Points on a hilly landscape, in no order, each with its height.
From any point a ball rolls to the lowest of the 2 points nearest to it. It stops when none of these is lower. Distance is the straight distance between rows; heights are no part of it.
Q828 (h 366): [161 152 125 159 121 124 140  92 166 158 103  86 153 106  94 120 127 126
 114 116 114 165 157 147  87 140 101 160 134  96  95 162 127 123 157  89
 114 136 128 133 119 142  58 120  91 100 105 162  86 137 176 106 121 124
 136 166 135]
Q637 (h 336): [115 134 155 143 103 104 100 104  51 114 104  93 118  96 105 132 145 110
  77 137 132 116 105 226  92 143 115 123 154 113 129 137 164  97 134 187
 181  94  89 136  89  90 158 178  99 148 130  92 158 136 105 168  98  87
 118 199 121]
Q410 (h 750): [ 61 148 127 125 147 128 103 136 105 112 104 163  37 150 123 124  66 124
 121 131 111 112 103 123 213 125 122 117 146 113 156 179  87  89 125 119
  90 131 110 163 162 111 135 152 174 155 128 110  79 145 129 143 116 138
 149 137 153]
Q697 (h 792): [164 144 156 100 119 117 135 149 134 117 149 111 173 153 125 134 132 116
 102 128 122 135 154  86  78 167 112  91  94 126 144  72 106  92 120 161
 109 162 150 117 114 122 146 129 184 161 101 117 156 111 111  79 128 144
 129 118  74]
Q151 (h 303): [117 102  71 142 155 104 106  75 114 128 111 152  73 130 117  97 133  97
  80  97 118 146 162 168 136 173 171 156 125 134 127 145 113 177 143 127
  94  78  90 114 129 135  96 100  86 148 153 142 156 108 148 147  83 104
 124 173 105]
Q799 (h 297): [135 140 170  54 108 162 146 123  83 112  85 108 129 105 147 176 119 144
 154 167 137 161  52 106 114 149  95 137 157 149 173 129 127 125 137 112
 141 128 130 108 116 142 159  93 169 161 123 147 163 133  69 165 148 125
 147 112 133]
Q874 (h 51): [ 86  98 114 122 148 163 118 148  79 144 149 180  86 183 156 153 153 151
 159 126 150 104 118 104 231 143 165 112 101 108 103  91 155 166 113  76
 121 132  90 134  97 125 137 109 196 105 128 130 133 151 120 131 154 116
 133  82 117]
Q240 (h 435): [139 160 107 122 114 162  77 133 178 135  90  90 106 116 129 104 116 158
 159 111 167 131 164  91  98 155  91 170 185 135  99  91  69 164 110  91
 162 140 182 143 134 161 123  84 122 115  98 153 115 110 139 105 116 110
 101  99 126]
Q636 (h 756): [132 117 120  77 161 128 102 134 126  96  91 122 101 117 147 125 117 183
 158 100 103 157 139 102 160 127 130 169 122 154 149 133  88 148 111 125
 143  72  79  99 125 118 145  83 148 162 166 104 177 117  78 119 131 119
 119  83  89]
Q775 (h 652): [192  92 130 131  84 144 190 121 111 151 164 103 181 184 193  92 164 109
 125 124 164 114 113 118 151  86 142 116  55 177 107 125 209 137 168 144
 110 158 172 143 179 140 105 148 136 115 146 152 131 129 124 114 128 166
 114  87 121]
Q712 (h 265): [154 130 105 135 110  97 109  86 108 168 135 137  87  97  99 129 161  59
  99  95 141 171 182 135 113 171 151 150 146 138 165 115 132 137 168 124
  93 137  93  93 128 156 111  98  95 157 135 131 149 142 151 158 103 101
 136 187 119]
Q746 (h 242): [ 97 143 129 146  66 156 126 159  81 152 167 150 144 138 113 177 151 159
 152 162 152 108 112 157 152 123 163 114 103 111 134  94 147 169 108 101
 184 171 160 165  78 119 148 148 148 108 153 139 140 132 162 133 146 135
 123  75 161]
Q97 (h 639): [ 96 173  48 138 166  96 131 135 201 134 151 175 122 119 109 115 109 137
 155 129 126 140 167  99 170 108 125 119 119 154 129 126  57 131 135  90
  51 151 161 153 177 179  70  84 163 133 155 160  78 133 169 120 167 146
 112 114 152]
Q879 (h 582): [202 121 179 125 146 145 134 125 108  71 160 109 153 144 142 107 112 111
 143 128 124  81 127 157  72 154 165 122 110 155  89 120 160 174  78 101
 149 114 153 131  97 121  94 149 116 102 160 151 202  67 142  90 104 146
 120 142 129]
Q529 (h 781): [135 131  95  99 129 127 101 120 139 131 127 145 142 165 147 105 127 113
  99 126 144 141 148  71 145 174 138 118 105 154 127  97 123 126 113 122
 102 136 135 121 147 125 137 102 175 153 107 116 140 144  82 125  91 122
 125 116  81]
Q814 (h 210): [150 170 148 165  76  85 145 100 100 141 166 126 114  89  89 125 127  92
  99 130 165 166 141 118 124 140 111 135 135 155 167 121 171 102 180 142
 126 157 113 137 124 151  98 126  98 135 124 121 143 153 162 150 112 121
 116 211 130]
Q377 (h 204): [ 50 152 145 161 102 141  67 138  88 139 138 157  86 139 104 165 136 134
  93 126 108 124 143 166 149 153 139  93 105 102 116 100 151 104  89 112
 152 116  72 132  81  86 121 150 141 135 144  72 124 160 132 168  94 116
 103 159 105]
Q860 (h 156): [ 88 127  88 126 115 177  60  88 125  86 112 123  66 148 132  91 122 132
 130 101 112 134 113 163 157 125  77 157 147 175  95 118 100  92 151 131
 111  57 100 124 155 106 122  97 123 194 148 133 103 121 115 225  55 118
 115 160 134]
Q92 (h 108): [103  72 148 160 142 172 137 134 120 142 112 107 165 141 151 135 150 145
 127 106  95  98 133 131 146  66  83 112 116 134  82 119 195  64 129 176
 158  92  94  95 132  85 121 128 120 132  84  55  85 133 110 155 126 107
 105 139 113]
Q920 (h 378): [106 129 182 165 114 131 167 158 132 156 110 108 149 109 119 160 113 150
 133 137 112  98 126 166 120 125 169 142 133  66 100 156 176 156 106 114
 167 151 114 160 100  91 108 202  84  23 105 144 107 139 142  86 151 139
 150 118 174]
Q801 (h 414): [175 192 147 133 157 185 172 133 164 132 114  48 174  84 105 137 128 140
 138 139  87 173 172 179  59 144  95 149 146  95 112 176  87 147 144  79
 112 117 131 126  93 137  51 119 134 124 105 191  72 118 150 103 187 153
 167 132 136]
Q379 (h 764): [ 78 116  90 118 163 155 128 132 141 131  88 130 103 146 134 131 115 164
 148 122  91 142  93 131 202 109  90 121 114 124 122 146 114  72 121 102
  89 114  98 130 152 109  84  93 153 130 107 111  85 154 113 146 135 152
 139 125 123]
Q678 (h 302): [232 106 107 185 124 101 142 114 105 167 138  93 161  91  96 113 136 127
 122 121 135 140 182 136 109  91 129 164 144 107 140 124  92 154 131 192
 172 167 117 106 131 155 142 142  99 154 114 109 124  88 182  81 137 121
 145 133 151]
Q33 (h 617): [141 129 152 147 145 146 134 135 141 126 105 133 157 172 143  88 102 126
  98 117 151  64 126  56 144 127  94 101 145  97  96 136 131 112  96 177
 155 148 175 125 160  88 162 150 149  99  42  84 116 115 108  74 125 107
 106 128 102]
Q769 (h 667): [172 120 101 185  93  97 187 110 152 160 181 111 203 126 178  90 150 132
 115 109 131 109 163 134 149  51 152 104  68 189 116 153 167 152 172 166
 117 146 171 148 172 150  98 153 119 109 179 117  95 147 169 105 164 145
  82  80 109]
Q348 (h 473): [ 81 159 170 103 106 106 151 166 129 126  87  85 120  60 132 193 129 168
 113 162 105 140 102 180  78 153 156 125 159  70 170 163 137 119 110 124
 179 146 126 143  63  85 199 174 112  96 122 119 154 175  90 102 162 112
 131 115 130]
Q60 (h 531): [ 66 110 128 147 129 107 124 169 152 136 131 194  85 127 125 126  97 151
 158 134 169  56 108 114 141 118 150 110 164 113 132 103 137 151 127 151
 184 144 171 148 133 151 180 158 119 110 111 102 117 130 155  97 136 112
 105 123 173]
Q643 (h 231): [ 96 121  80  77 120 162  74 105 151  88 110 128  79 126  91 128 162  89
 118 125 102 162 108 196  67 155  77 138 165 123 103 128 104  65 164 138
 116  54 119  94 155 151 141  89  72 189 135 147 122 130 113 219  73 118
 129 186 133]
Q813 (h 221): [160 114  94 164 146 150  57 126 130 151 140 119 143 163 115 106 149 127
  88  90 150 130 219 128 126 145 150 127 121 122  69  78 116 139  76 156
 146 113  95  96 113  98  98  91 126 155 115  69 132  84 141 121  73 125
  79 124  72]
Q17 (h 500): [ 97 115 141 131 150 112 105 177 177 117 159 165 114 126 101 138 128 130
 156 129 116  61 102 140  69 146 162 102 141 104 112  88 102 148  98 120
 160 151 176 124  89 139 175 136  78 113 140 111 164  96 170  87 133 131
 129 113 169]
Q244 (h 319): [103 162 137 192 101 102 140 112 142 147 115 102 109 119  95  99 138 137
 110 139 112 119 141 156 105 133 138 127 135  92 110 168 149 145 100 105
 127 152 117 159 128 115  74 163  84  49 109 130 102 149 179 116  92 118
 121 162 143]
Q704 (h 721): [125 131 117 105 137 102 194 116 159 148 114  97 172  97 167 166 102 151
 139 163 104 154  97  69 146  60 123 135 112 111 173 182 162 121 155 128
 130 168 134 165 134 135 156 141 116  92 126 143 105 187  89 115 196 145
 122  69 138]
Q915 (h 55): [ 31 124  48 130 181 152  81 133 140 157  90 160  93 106 145 144  96 135
 132 133 181 142 140 112 188 112 130 108 160 131 141 133 121 168 171 151
 146  95 122 128 134 159 117  69 140 187  60 144  63 151 138 126 146  76
  97 137 104]
Q364 (h 401): [177 124 134 159 140 166 116 107 156 136  70  98  96 126 143 101 117 169
 210 102 143  93 151 103 156 122  93 206 179 113  75 119 107 158 136  98
 157 144 146 149 172 134 117 106 127  80 105 146  60 116 162 111 123 125
 116  99 193]
Q478 (h 309): [131 134 133 168  52  95 155 153  86 169 195 146 151 127 112 145 140 125
 133 157 195 110 124 186 127  77 181 105  88 127 140 111 169 150 149 142
 157 187 165 177 109 122 161 188 124 120 137 134 125 120 188 114 135 153
 130 112 177]
Q856 (h 690): [116 156 123 143 133  81 161 138 118 144 134 129 167  86 134 149 109 102
 132 137 172 120 122  82 133  99 160 107 168 141 185 127 150 142 162 148
 151 153 160 148 107 167 138 131 124 154  97 138 136 145 161  68 195  85
 117 122 130]
Q117 (h 597): [104 146 164 148 177 132 107 138 136 102 118 156 102 154 130  98  84 151
 105 105 131  95 141  69 153 123  85 120 160 121 102 121 101 115 100 160
 157  97  98 113 142 118 124 105 158 144  69  72 105 104 127  83 128 107
 110 143  81]
Q134 (h 777): [105 137 109 134 163 103 157 171 142 137 157 142 157 127 123 153 124 152
 120 138  71 160 152  99 154 107  98  82  86 127 163 113 108  90 116  97
  64 138 100 112 112 137  67 105 172 153 131 106  82 146 127 109 152 164
 133 120 105]
Q141 (h 392): [181 120 149 147 128 123 177 103 214 103 184 117 133 114 108  68 122  95
  83 103  90 111 147 165  44 116 114 127 107 118  90 171 143 116 156 147
  86 145 134 133 157 167  60 126  75  98 163 139 104 120 185 120 145 187
 131 169 129]
Q880 (h 360): [155 150 206  52 107 140 123 116  77 110 106 107 120 105 110 160 136  99
 136 145 142 165  88 137  64 167 102 115 182 126 144 120 132  93 101 105
 122 119 138  86  92 112 155 112 158 124  97 132 206  99  74 154 152  91
 149 160 135]
Q209 (h 398): [133 113 134 120 119 121 141  91 101 109  90 112  97 112 161 128 109 128
 113 136 109 123  95 177 151 136 135 191 126 142 169 188  98 164 130 168
 145  85 114 161 153  87 188 166 119 141 185 153 148 130  85 146 100 134
 152 120 144]
Q961 (h 208): [124 133 125 115  92 112 150 136 104 115 144 147 131 138 132 152 120 108
 100 150 114 170 109 131 157 115 121 103  95 155 181 149 149  78 160 180
 124 137 108 146 157 112 152 146 145 181 151  96 142 148  93 155 101 146
 130 156  89]
Q130 (h 705): [ 92 148 106 146 105  78 175 128 144 166 132 139 169 123 156 147 105 114
 140 158 166 105 110  81 140  91 173 108 116 119 166 143 191 156 156 125
 144 194 164 179 129 151 157 183 129  82 135 157 117 185 149  86 187 107
 112 107 142]
Q453 (h 630): [159 122 151 104 197 110 150 139 141  69 161 169 139 177 170  80 137  99
 143 112 134  79 125  91 149 133 171 101 103 179 129 112 124 180 115  95
  76 104 160 110 134 166  95 122 127 113 184 172 167 104 122  82 129 154
 137 104 112]
Q564 (h 577): [ 92 116 126 159 189 110  91 159 127 118 128 146  50 144 121 126 102 143
 104 110 141  77 142 107 153  95 105 157 184  99 132 121  59 136 107 178
 156  60  82 117 132 132 154 126 108 171 104  79  90  71 162  92 136 128
 112 122 134]
Q909 (h 252): [161 106 132 183 133 100 131 133  60 154 145 123 165  90  81 148 157 124
 124 129 118 120 162 166 131  80 149 146 145 102 138 142 141 147 145 163
 166 145  90 118  87 123 107 177  86 134 109 108  95 103 200 121 160 125
 146 148 183]
Q479 (h 347): [153 134 139 149  93 123 139  75 167 100 157 113 156 132  91  79 145  97
  78 105 100 135 135 131  85 102  62 134 117 126  81 165 191  53 143 161
  86 123 126 110 174 119  80 142  81 109 131 126 102 140 129 167 116 153
 115 196 132]
Q300 (h 601): [119 118  98  88 154  96 119  75 120 108 111 171  66 129 138 125 123 113
 130 122 122 144 132 126 190 127 152 181 163 149 187 171  64 173 135 118
  58 120 122 130 161 160 149 126 137 133 159 155 139 128 125 129 130 105
 155 137 170]
Q252 (h 193): [149  79  31 162 157 148 123 124 125 174 101 120 150 124 179  97 150 165
 155 113 170 137 149 122 224 104 153 162 121 152  85 119 121 177 142 108
 112 126 121 163 159 129  76 123 154  79 107 170  94 158 133 133 158 110
  85  94 118]
Q378 (h 552): [190 142 150 115  99 148 127 129 173 122 149 108 154 121 122 129 128 112
 147 138 128 128 125 124  42 200 148 108 128 137 113  97 126 169  79  58
 102 168 175 124 105 151 106 128 130  76 155 169 182 130 129 110 105 138
 131 130 135]
Q475 (h 227): [136 137 101 117 148 155  78  78 163  71  96 145  77 167 136  43 113 114
 124 112 133 106 134 105 134 122  75 174 153 167 100 144  78 123 131 180
 108  78 142 128 199 112 131  97 104 137 138 144 128  89 100 166  71 140
 119 154 124]
Q366 (h 731): [ 63 161 187 116 121  69 133 135 115 121 111 174  47 159  85 140 102 120
 121 143 118 131  96 126 146 148 101 106 146 116 169 146 144  68 133  79
  90 164 116 144 136 132 146 141 156 107 105  89 110 170 133 148 114 114
 136 178 131]
Q350 (h 453): [105 169 175 117 139 173  88 154 111 102 137 105 153 121  78 121 126 147
 105 143 119  98 119 144  86 154 106  94 155 110  64  98 147  88  69 116
 165 108 138 113  68  74  97 153 165 122  87 116 147 105 107 132 132 109
 124 159 121]
Q815 (h 122): [ 99 128 139 125 109 134 121 143  68 149 143 141 121 161 127 182 133 127
 109 156 122 164 132 143 155 146 122  91  85 112 141 118 163  56 104 151
 135 118  65 106 110  78 160 132 165 173 122  60 146 145  93 174  81 132
 136 134  96]
Q362 (h 607): [203  94 183 149 177 140 153 154 142  92 190 125 168 184 157  85 118  86
 131 123 134  64 116 112 100 124 157  93  92 153  90 107 175 115 111 114
  94 127 162 115 134 142  96 151 112 119 137 165 161  73 142  87 120 166
 163 138 126]
Q356 (h 621): [123 124  38  94 193 102 124  96 156 112 127 166 110 120 132 121 104 137
 131 124 114 179 163 121 208 107 144 163 144 129 146 170  43 159 141  87
  35 100 130 129 186 151 107  96 131 136 136 185  92 131 145 115 165 121
 143 120 141]
Q633 (h 829): [169 127 136 110  60 156 162 155  72 155 147  68 240 120 166 171 126 136
 119 172 159 147 106 123 114 116 140 119  85 133 157 126 171 170 126 163
 187 128 140 158  92 112 143 167 162 146 116 169 126 125  84 113 161 161
 146  72 100]
Q297 (h 234): [168  87  81 145 179 123 155 115 117 177 119 122 184 130 166 118 131 124
 134 105 151 184 185  93 208 123 152 117  90 139 103 126 131 146 162 103
  84 142  99 111 132 169  42 120 151 119  90 159  76 152 139 133 145  80
 109 124  79]
Q649 (h 130): [ 86  98  70 155 164 145  72 126 138 165 130 158 106 102 151 154 109 106
 142  86 194 137 161 112 172 107 147 132 148 172  92  59 124 160 167 153
 173  95 102 120 122 173 107  66  95 167  99 124  93 109 172 172 135  97
  88 125 109]
Q794 (h 555): [ 37 112  86 146 178 135  76 161 151 151 137 195  61 155 141 125 104 145
 154 109 174  69 131 118 205  96 163 139 157 118 115 112  90 168 108 153
 151  88 109 130 147 128 165 116 142 137 127 122 102 118 150 107 137 104
 103  83 141]
Q508 (h 273): [ 93 112  94  89 132 149 122 151 169 123 120 134 126 103 121 156 140  94
 152 137  87 160  90 146 100 125 111 154 112 129 139 146 112 121 158  99
  95 111 118 100 134 160 109 105  94 139 174 160 129 138 105 162 137 146
 169 123 142]
Q939 (h 673): [182 126 177 156 127 125 169 174 135 114 155  88 182 107 129 124  97 139
 149 128 163 100 121  88  89 127 132  78 150 128 124  95 140 112 123 127
 178 157 170 128  92 155 122 153 127 144  57 119 136 120 172  55 172 104
 127 115 124]
Q691 (h 735): [121 154  83 117 163 113 165 110 150 135  75  82 175  84 152 149 115 202
 136 138  63 145 121  83 184  97 117 127 109 107 141 215  94 141 122 119
 139 133 125 157 157 119 132 110 125 105 136 107  73 170 122  99 154 130
 115  72 110]
Q507 (h 296): [108 134 104 119  96 126  95 102 170 115 149 137 121 127  91 104 146  80
  82 128 129 139 124 159  91 153  95 114 149 142 128 121 148  61 142 157
 100 130 138 116 152 114 112 121  96 163 146 118 121 166 105 199  69 139
 124 203 110]
Q898 (h 410): [146 157 202  88 157 181 108 132 133  89 110 112 132  93 102 132 133 119
 144 118 107 137 138 145  49 179 112 122 202  95  89 101 102 115  85  94
 121  98 144  64  65 119 125  86 168 120  94 131 172  86 100 132 155 101
 136 142 123]
Q158 (h 454): [107 131 163 109 170  85 145 127 119 122 108 160  84 159 143 120 118 102
  84 128 108 122 132 107 142 159 155 132 113  90 161 167 129 126 102 129
  78 112  96 109 130 112 153 159 134 107 115 111 165 120  84  84 131 118
 156 157 114]
Q646 (h 274): [100 155 145 157  85 143  99 128  60 112 161 140  92 112 100 162 145  97
 102 137 124 133 108 208 104 162 147 115 136 107 129 111 120 137 132 127
 170 106  97 120  64 109 122 138 123 163 165 124 157 113 119 203 112 101
 137 151 128]
Q164 (h 490): [115 124 171 122  99 173 108 136 131 128 105 103 148 162 117 111 160 164
 144 140  94 117 108 159 103 147 101 129 103 122  66 114 162 100  76 105
 134 116 134 132 115  65 109 144 149  76 147 106 151 129  97 159  85 146
 122 122 122]
Q68 (h 747): [142 127 128 104 144 131 146 125 132 105  64  84 165  89 150 158 109 196
 145 119  68 158 119  99 147 114 105 163 122 127 168 176  73 136 120 157
 184 105 117 122 139 102 152 106 142 165 165 113 135 136  72 107 137 150
 112  64 108]
Q446 (h 329): [160 135 107 136 119 107 158 113 101 131 170 172 111 128 120 125 110  43
  99 149 176 134 115 131 144 138 161 150 138 123 160 145 132 138 164 154
  69 141 139 139 166 166 121 156 111 146 142 168 149 107 150 118 157 150
 173 174 168]
Q942 (h 282): [ 97  99 143  75 145  58 159 131  87 103 157 177 137 130 153 173 129 123
 130 147 139 140 104  94 185  80 144 119  89 150 209 150 158 101 162 131
 109 133 100 132 134 133 172 128 130 162 170 127 144 146 109 136 166 153
 136 107 138]
Q306 (h 261): [157 137  75 140 102  85 164 100 160 148 145 156 136 111 127  93 125  86
 113 132 184 136 149  92 131 139 153 144 114 154 140 147 112 137 174 201
 125 152 162 151 189 163 151 133 129 138 144 136 145 141 144 115 107 125
 119 124 119]
Q624 (h 220): [160 135 212 149  53 107 146 124  71 115 119 102 133 134 104 119 142 189
 149 137 156 107 108 131 109 109 124 131 128 125 120 107 172  92 101 131
 223 167 134 144 100  86 171 161  98  87  82  86 152 135 155 109 100 127
 112 135 150]
Q862 (h 817): [148 170 122 129  98 140 168 154 117 176 126  49 207  93 151 172 122 153
 118 165 130 155 128  99 104 143 131 112  98 102 178 120 116 171 120 123
 124 158 147 147  97 137 113 156 190 124 114 155 118 170  91  71 160 132
 142  77  90]
Q187 (h 136): [107 167  88 109 139 171  98 125 108 146  77 111 116  88 128 150 112 121
 122 114 134 182 146 116 149 129 100 120 201 145 144 137 107 134 158 118
 132  83 120 108 130 161  87  65 134 195  81 150  87 125 134 131 155  77
 118 151 111]
Q666 (h 139): [120  92  54 165 114 142 104 123 122 173 116 170  94 170 173 116 151 144
 161 133 198 109 146 127 215 118 183 142 115 135  96  85 136 157 143 105
 130 144 143 165 156 131 128 124 168 108 147 133 116 140 151 145 120 112
 106  87 137]
Q574 (h 696): [106 137 164 137 126 103 148 139 140 131 164 154 132 142 117 114 141 118
 153 128 104 122 111 104 118  98 115  93  99 165 127  89 203  73 160  82
  86 155 120 132 133 163  62 107  95  95 147 113  97 144 166 160 143 160
 123 157 122]
Q230 (h 658): [126 179  87  95 134 112 155 109 147 119 148 153 150 109 122 125 118 161
 155 149 165 152 139  94 184 106 142 146 124 168 168 135  78 182 125  79
  85 148 196 151 153 166 130 111 183 127 200 214 113 155 114 109 170 144
 122 108 155]
Q736 (h 135): [166 145 192 160  48  99 133  78  92 110 141 109 131 128  80  94 144 136
 144 100 156 120 138 118  99 126  98 132 153 155 125 108 198  97 132 113
 152 169 132 136 117 118 118 148  90 104 113 122 156 151 178 159  84 122
 110 196 159]
Q698 (h 521): [134 125 136 127  89 142 124 149 149 161 128  93 171 120 101 159 162 130
 147 143 103 156 141 153  58 148 140 130  99  92  95  91 152 121 107  92
 151 146 137 103  88 117 120 137 123  74 141 115 166 135 125 132 107 130
 138 110 126]
Q384 (h 173): [124  86 117 177 134 156 114 132 154 172 103 111 183 157 153 108 152 145
 119 101 121 109 167 123 122 114 130 114  94 127  71 109 155 132 109 172
 168 113 114  81 116  89 102 122 116 131  98  61 116 120 131 107  98 108
  98 102  66]
Q972 (h 289): [144 141 180 149  90  94 139 119  85 123 123  90 103  94  90 119 145 157
  94 142 126 111 112 186  62 157 129 136 161  81 120 124 136  82 112 161
 181 161 124 141  81  74 175 183  96 101  90  83 150 127 116 127 101 107
 136 181 158]
Q23 (h 300): [124  91 101 112 130 159  78  91 168 115  88 117 101 141 102 115 141  88
 146 119 137 127 118 127  78 148  95 166 173 109  82 112 104 121 160 133
 143 101 157  83 146 154 159  88  61 132  99 168 125 105 133 166  87 103
 144 135 167]
Q547 (h 428): [103 123 178 112 155 135 146 164 137 124 135 103 174  81 136 180 117 156
 136 157 105  78 121 175  76 143 179 114 139  89 126 134 151 183  83 118
 188 126 141 130  55  99 149 175  98  78 136 144 149 131 118  87 179 132
 144  93 159]
Q66 (h 158): [ 75 145 118 124  99 140 102 132  64 131 134 171  75 175 125 165 114 142
 139 167 178 131 100 145 181 150 163 108 107 124 151 109 137 191 122  94
 169 143 127 166  94 111 192 137 185 136 141 140 142 155 137 163 123  95
 128  79 124]
Q602 (h 186): [146 104  92 170 190  99 127 131 146 137 170 161 173 101 136 134 118 113
 157  90 164 137 198  90 172  97 163 104 123 178 107  88 116 143 159 121
 131 142 117 111 102 186  71  97 119 156 122 120  89 114 180 118 151 121
  93 119 109]
Q47 (h 400): [155 140 161  96 150  91 148 137 136 110 183 145 103 135 112 118 126  53
  83 129 105 124 132 141  70 166 154 119 129 100 164 142 108 124 130 129
  33 122 122 116 133 148 141 148 132 129 159 162 182 100 101  87 165 147
 179 163 124]
Q655 (h 780): [130 109 114  96 146 124 151 144 131 130 161 130 167 148 160 153 160 153
 148 138  81 156 119 123 171 116 140 101  43 163 157 114 141 137 117  81
  73 111 106 130 113 102  88 113 182 117 194 137 152 137 102 126 142 182
 118  81  87]
Q61 (h 640): [194 126 139 154 102 179 125 145 147 123 133 108 191 156 121 103 119 133
 122 140 155  95 139 104 119 138  97 131 135 120  62 103 100 126  75 147
 138 160 193 141 151 103 125 154 153 105  82 151 103  87 116  96 123 155
 128 116 151]
Q841 (h 268): [ 67 147 123 172 117  98 111 112 119 180  89 125 112 128 119 129 151 172
 128 110  87 122 145 146 160 130 157 111 108 100 136 150 150 134 107 103
 138 118  83 151 112 104  92 151 107  80 119  88 104 183 150 106 105 102
  91 135  94]
Q509 (h 262): [154  94  76 156 148 112  85 106 137 131 132 149 112 160 131  50 146 136
  87  82 129 115 188 149 143 140 159 134 111 156  94 118 101 167 105 144
 116  83  95 127 138 123  77 102 111 127 174 111 134  83 142 138  66 150
  95 130  85]
Q95 (h 466): [108 155 142 148 157 149  91 138 176  99 119 130  98 123 106 101 129 122
 129 116 122  90 164 156  68 154 128 137 167 134  93 108  91 155 101 102
 170 117 148 134 102 142 109  93 108 121 137 125 157  90 164 118 113 111
 107 134 118]
Q72 (h 681): [128 131 148 148 115  67 174 145 160 142 148 129 170 133 140 113 143 139
 120 112  89 129 129 109 118  79 146  96  89 157 152 131 172 106 156 155
 130 149 111 124 147 139  99 134  85 113 156  86 106 151 160 117 150 156
 109 113 106]
Q433 (h 196): [ 97 153  83  81 106 143 145 130 172 127  81  74 121  73 125 143 118 127
 113 155 101 176  90 170  77 156  86 130 146 102 159 194  98 110 162 128
 124 126 154 143 161 138 141 105 109 152 138 161 111 171  99 144 137 126
 148 143 139]
Q887 (h 650): [124 143 138  90 162  99 161 131 166 105 150 139 164 118 166 119 117 108
 121 128 127 124 100  81 116 132 132 109 111 187 166 130 134 157 146  85
  78 128 171 126 134 168  95 126 151 119 154 173 138 146 124 103 173 139
 117 115 116]
Q365 (h 713): [ 80 130 170 127 110 114 105 119 114  94 138 179  61 142 103 128 145 139
 165 113 113 125  81 135 150 137 108  99 122 161 126 105 186  74 138  62
 106 130  95 142 119 128 119 103 143  93 154 103 125 169 136 208 104 129
 111 157 133]
Q401 (h 93): [148 139 109 108  69 122 155 105 186 137 120  78 144  96 128 116 131 113
  93 133 101 163 107 151  58 157 110 149 111 102 144 168 118  94 157 185
 131 147 146 148 179 108 171 152 108 135 149 132 156 169  71 144 112 158
 144 132  92]
Q113 (h 341): [227 127 110 188 111  99 171  99 123 160 140  89 178  98 145  98 141 158
 119 115 148 110 190 159 111 115 144 178 133 132 143 162 115 210 111 179
 177 162 154 140 148 133 158 180 108 104 156 146 128 101 172  60 117 138
 115 104 167]
Q889 (h 526): [ 79  86 120  86 167 128  78 138 149  98 115 196  36 152 125 139 151 116
 142 110  77  97 112 144 117 116 119 143 150  97 110 128  83 118 124 146
 115  73  86  92 129 144 178 102  77 134 139  96 141 100 120 168  99 123
 145 128 130]
Q988 (h 657): [168 153 162 166  83 168 138 149 139 139 127  80 204 124 114 104 113 181
 162 126 138 123 128  60 122 115  73 102 146 117 111  63 134 106 105 130
 172 189 181 140 109 124 136 130 156 119  51 109 108 119 150  95 130 128
 107 116 128]
Q789 (h 550): [124  93  96  80 121 108  83 121 112 112 118 163  32 129 117 163 149 114
 159 107  79 154 118 160 121 140 141 155 120  89 148 131  81 126 134  95
 105 104  66  87 124 130 198 103 111 144 179 102 166 132 107 195  85 133
 163 123 172]
Q708 (h 631): [183  64 184 140 106 161 152 140 141 126 141 131 169 188 155 100 156 128
 150 119 134  96  90 131  97  90 119 115  90 139  74 102 218  90 120 129
 120 169 168 121 158 113 143 142 102 105 117 125 152  86 119 127 132 149
 138 112 171]
Q622 (h 804): [149 188 103 135  69 144 141 159 137 140 183  77 177 112 109 144 135 137
  96 159 139 164 143 131  85 187 124  97 111 123 168 101  79 101 114 164
 109 174 176 163 113 108 138 152 206 155 119 136 132 142  96  94 141 143
 125 114  77]
Q739 (h 187): [141  67 143 174 162 139 152 161  83 148 114 138 149 128 124 142 125 123
 120 112 125 107 136 143 164  59 105 131 122  97 101 148 154 124 155 186
 179 119  78  89 119 114 125 147  85 146  69  70  61  87 164 120 154 120
 139 137 148]
Q465 (h 495): [110 133 168 102 188 132 109 169 129  94 123 170  74 142 119 128 124 109
 112 138  77  92 134 153  93 147 136 117 132 105 137 142  57 129  91 150
 122  75 113 100 101 115 180 130 114 137 148 116 183  70  88 116 119 135
 147 120 118]
Q991 (h 197): [127 127  97 103  98 114 148  87 156 116 120 125 121 121 162  95  92  77
 103 140 152 162  91  98 128 145 138 142 104 165 183 162 137 113 196 190
 110 138 154 154 192 130 166 133 126 171 146 132 147 177  82 159  97 118
 136 127  93]
Q695 (h 356): [168  75 133 123 127 197 113 114 148 131 107 113 122 157 110 107 141 115
 189 115 140  91  97 103 117 109  79 194 165 118  59  76 134 102 126 116
 140 148 152 105 161 137 152 110 112  89  93 150  94  91 155 168 109 136
 159 128 201]
Q505 (h 843): [189 135 179 103  69 164 170 151  72 114 178  79 190 136 153 152 122 146
 106 174 162 119  90 153  78 128 114 110  96 146  99 118 159 107 120 140
 139 158 161 174 115 103 136 160 146 116 106 182 148  89  98 120 133 183
 167 113 140]
Q580 (h 219): [ 94 151 126  61 120 188  80 128  86 137  82  98  69 114 117 192 120 118
 143 133 127 184  87 126 129 149  88 118 213 118 178 146  97  99 119 105
 116 107 110  89 130 139 143  86 175 208  98 122 116 134  83 180 139  94
 152 157 147]
Q31 (h 578): [ 96  90 110  75 155  85 107 119 148  99 119 190  41 162 144 119 136 100
 150 123 117 161 103 114 183 139 159 150  98 139 190 156 112 118 134 102
  51 128  96 126 172 142 183 120 128 126 147 132 149 159 105 163 100 147
 173 136 153]
Q883 (h 335): [119 101 156  82 185 154 108 145 142 111  94 137  98 114 108 158 144 106
 177 119 100 153 104 125  98 127  67 138 174 124 102 124 107 116 137  61
 101  90 105  71 108 181  93  91 115 133 107 133 106 100 129 159 158 118
 166 142 162]
Q152 (h 767): [134 124 135  73 166 148 126 136 104 109 119 154 129 173 170 127 133 144
 155 129 109 144 115  95 142 156 143 109  75 141 106 113 117 151  91  85
  92  75 101 112 122 111 138  92 194 131 158 131 196  97  62 138 117 143
 138  80  83]
Q518 (h 346): [ 98 102 142  89 132 107 133 122  51  89 125 150 112 144 136 178 110 135
 116 154 115 132  65 145 161 100 146 152 117 155 200 181 122 152 115 143
 139  94 119 131 123  95 234 144 131 176 208 137 171 126  87 158 139 128
 146  94 157]

Two balls start at each pair of points below. Name the first point that both come to, or write never.
Q134, Q887 -> Q362
Q633, Q698 -> never
Q775, Q453 -> Q362

Call two points neighbours if one is among the 2 nearest of the other. Go from one point of each pair to the other, from neighbour to neighbour, staying as low as possible. Name the highest point that can't be avoided.
Q991, Q736 -> Q637
Q401, Q815 -> Q961
Q736, Q92 -> Q151
Q874, Q915 -> Q297
